Each row is a point on a landscape with many valleys, with its height.
A ball rolls from a point to the lowest of its 6 nearest points, and stops where none of them is lower. Distance is the straight distance between rows; heights are no part of it.
rin: [ 82  88 100 117 109 112 109 106 103  89 102 104 119  89  95  97 129  91]  height 2.22
kig: [ 79 104 105 114 113  91  66  91  99 104 134 109  87  93 126  51  57 136]  height 0.32
gor: [108 107  97 114 102 116 122 104 123  83  66 120 120 135 101 103 139  86]  height 3.25
zovet: [ 72 123  84 130  90 111  78  92 105 100 135 101 120 127 123  51  73 154]  height 6.42
velu: [ 88 103  97 127 100 113 115 103 115  84  85 120 128 125 104  90 128  94]  height 2.92
Bego: [135  83 108  64  84  94 107 105  57 118  95  47  63  95  88 174 114  80]  height 2.54
muk: [102 123 103 114 100 128  92  99 147  87  55 147 115 147 115  61  78 110]  height 3.50
Bod: [124  79 112  55  94  82  93  96  72 110  93  75  79  73  83 158  97  76]  height 0.64
kabuk: [ 85  98  95 130 104 115 130 106 106  86  88 105 125 108 102 100 134  98]  height 2.09
bag: [138 125 112  76 109  97  82  77 140 100  54 141  83 112 101  72  47  91]  height 2.15
burat: [119  95 115  74 104  90  86  94 104  96  83 108  92  85  87 113  86  73]  height 2.67
vek: [107  88 114  69 105  82  83 101  92  99 108 105  94  67  87 115  92  74]  height 2.91
Pasof: [ 60 113  71 136  99 115  83  91  97 103 140  88 136 108 109  58  83 152]  height 6.92
lev: [ 84 122  96 126 108 104  71  94 121 102 110 113  99 130 133  51  50 150]  height 1.53
Tok: [142  91 116  63  84  91 104  98  83 111  84  60  77 112  91 171 102  70]  height 2.21
Poz: [123 104 110  87 103 110 113  97 114  95  62 114 111 130  95 114 122  76]  height 2.96
gelum: [148 115 118  61  99 103  89  94 125 104  43 111  99 128  82 119  83  73]  height 2.90
sego: [ 81  80  84 121  94  92 150 112  67 109 117  78  85  59  88 129 155  89]  height 2.50
ligav: [ 52  94  85 132 104 110  81 105  99  99 133  94 128  99 101  71  97 131]  height 6.40
rema: [ 70 124  81 139  95 122  79  98 114  94 114 105 133 139 122  52  81 146]  height 6.58
fal: [126  97 113  76  88 100 121 112  93  98  85  83  92 108  92 145 128  67]  height 2.18
tagak: [122 102  94  90  74 111 152 120  81 100  92  55  74 118  88 146 151  68]  height 1.91
Dep: [116 109 110  94  93 103 132 106 106  90  73  99 101 123  96 127 137  75]  height 2.51
toda: [ 65  81  85 126 110  93 104 109  87 103 128  91 122  63  91 100 125 100]  height 4.19
Fom: [100  66 109  68 109  78  82  99  67 110 129  90  84  41  80 127 112  86]  height 4.38
bugi: [ 95 124  93 136  95 135  86 101 141  78  76 136 128 160 115  60  84 127]  height 4.99
reduk: [112 101  89  98  63 117 170 126  71 108  97  55  66 110  72 137 157  69]  height 1.86
Zuse: [123 112 103  88 109  89  76  82 121 102  74 129  79  99 113  61  39 107]  height 1.77
sisis: [101 109 112  89 102 103  79  95 115  94  79 132  96 101 105  75  68  99]  height 0.72
bif: [ 92  77  98  95 112  88  97 105  90  93 119 100 106  66  92 108 120  91]  height 3.85
bifo: [ 89 123 104 116 115  64  60  80  98 126 139  95  93 107 152  50  30 166]  height 5.93
Bur: [ 91  82 110  78 117  77  67  94  89 106 125 111  78  54 100  90  56  98]  height 2.74
nake: [ 98 100 107 104 106 108 101 103 112  85  88 117 113 112  97  95 105  88]  height 2.63
dok: [118  81 111  64  90  80 114 108  74 110 115  80  83  74  83 156 123  74]  height 2.52
bir: [119 118 114  88 107 112  88  86 136  91  61 139  98 126  97  77  66  90]  height 2.00
mir: [126  98 113  80 103 100 102 101 107  97  74 106  97 109  89 126 109  70]  height 2.57
puv: [133  99 107  70  78 106 126 111  70 110  91  52  64 115  97 164 127  71]  height 2.14
ped: [110  99 110  83 113  84  73  94 109 104 102 127  80  71 103  76  48  97]  height 1.37
mem: [ 78  83  94 121 101  98 138 115  89  99 106  87 116  82  93 116 149  89]  height 0.13
vubis: [ 81 108  96 126 106 119  95  95 126  83  90 120 124 127 109  75 106 113]  height 4.42
sivo: [111 119 107 103 107 114  79  92 138  92  71 138  91 123 110  58  56 112]  height 2.08
feser: [ 77  92  98 114 115 104  87  98 105  93 107 118 112  94  99  79  97 106]  height 3.86
seki: [107  85  92  90  83  88 135 110  65 117 114  70  78  68  83 151 152  81]  height 2.45
mal: [ 75 113  91 122 107  99  72  92 105 106 141  95 111 114 131  47  59 157]  height 0.87
nelof: [ 71  67  86 115 115  89 109 111  70 109 135  86 104  36  87 117 138  96]  height 6.08
Bado: [ 89  69  99  90 105  71 104 106  62 113 135  81  97  34  85 134 132  90]  height 5.51
sal: [102  97  83 114  79 106 163 119  75 108 107  70  82  90  85 138 159  76]  height 1.61
lokel: [ 62  89  90 118 112  97  79 101  97 102 139  96 116  69 100  72  93 126]  height 6.10
Fir: [137 111 110  65 102 101  89  84 125  89  54 117  89 110  89  95  59  79]  height 2.37
pogab: [ 77 130  72 128  85  88  86  80  91 109 153  84 135 139 131  47  63 181]  height 7.05

Where does a ball stop that starts at each point below?
Pasof | kig
fal | mem
bugi | kig

Two balls start at each pair of points below. Name the first point that both come to, or write -.
reduk, vubis | mem
bif, Poz | mem
gelum, velu | -
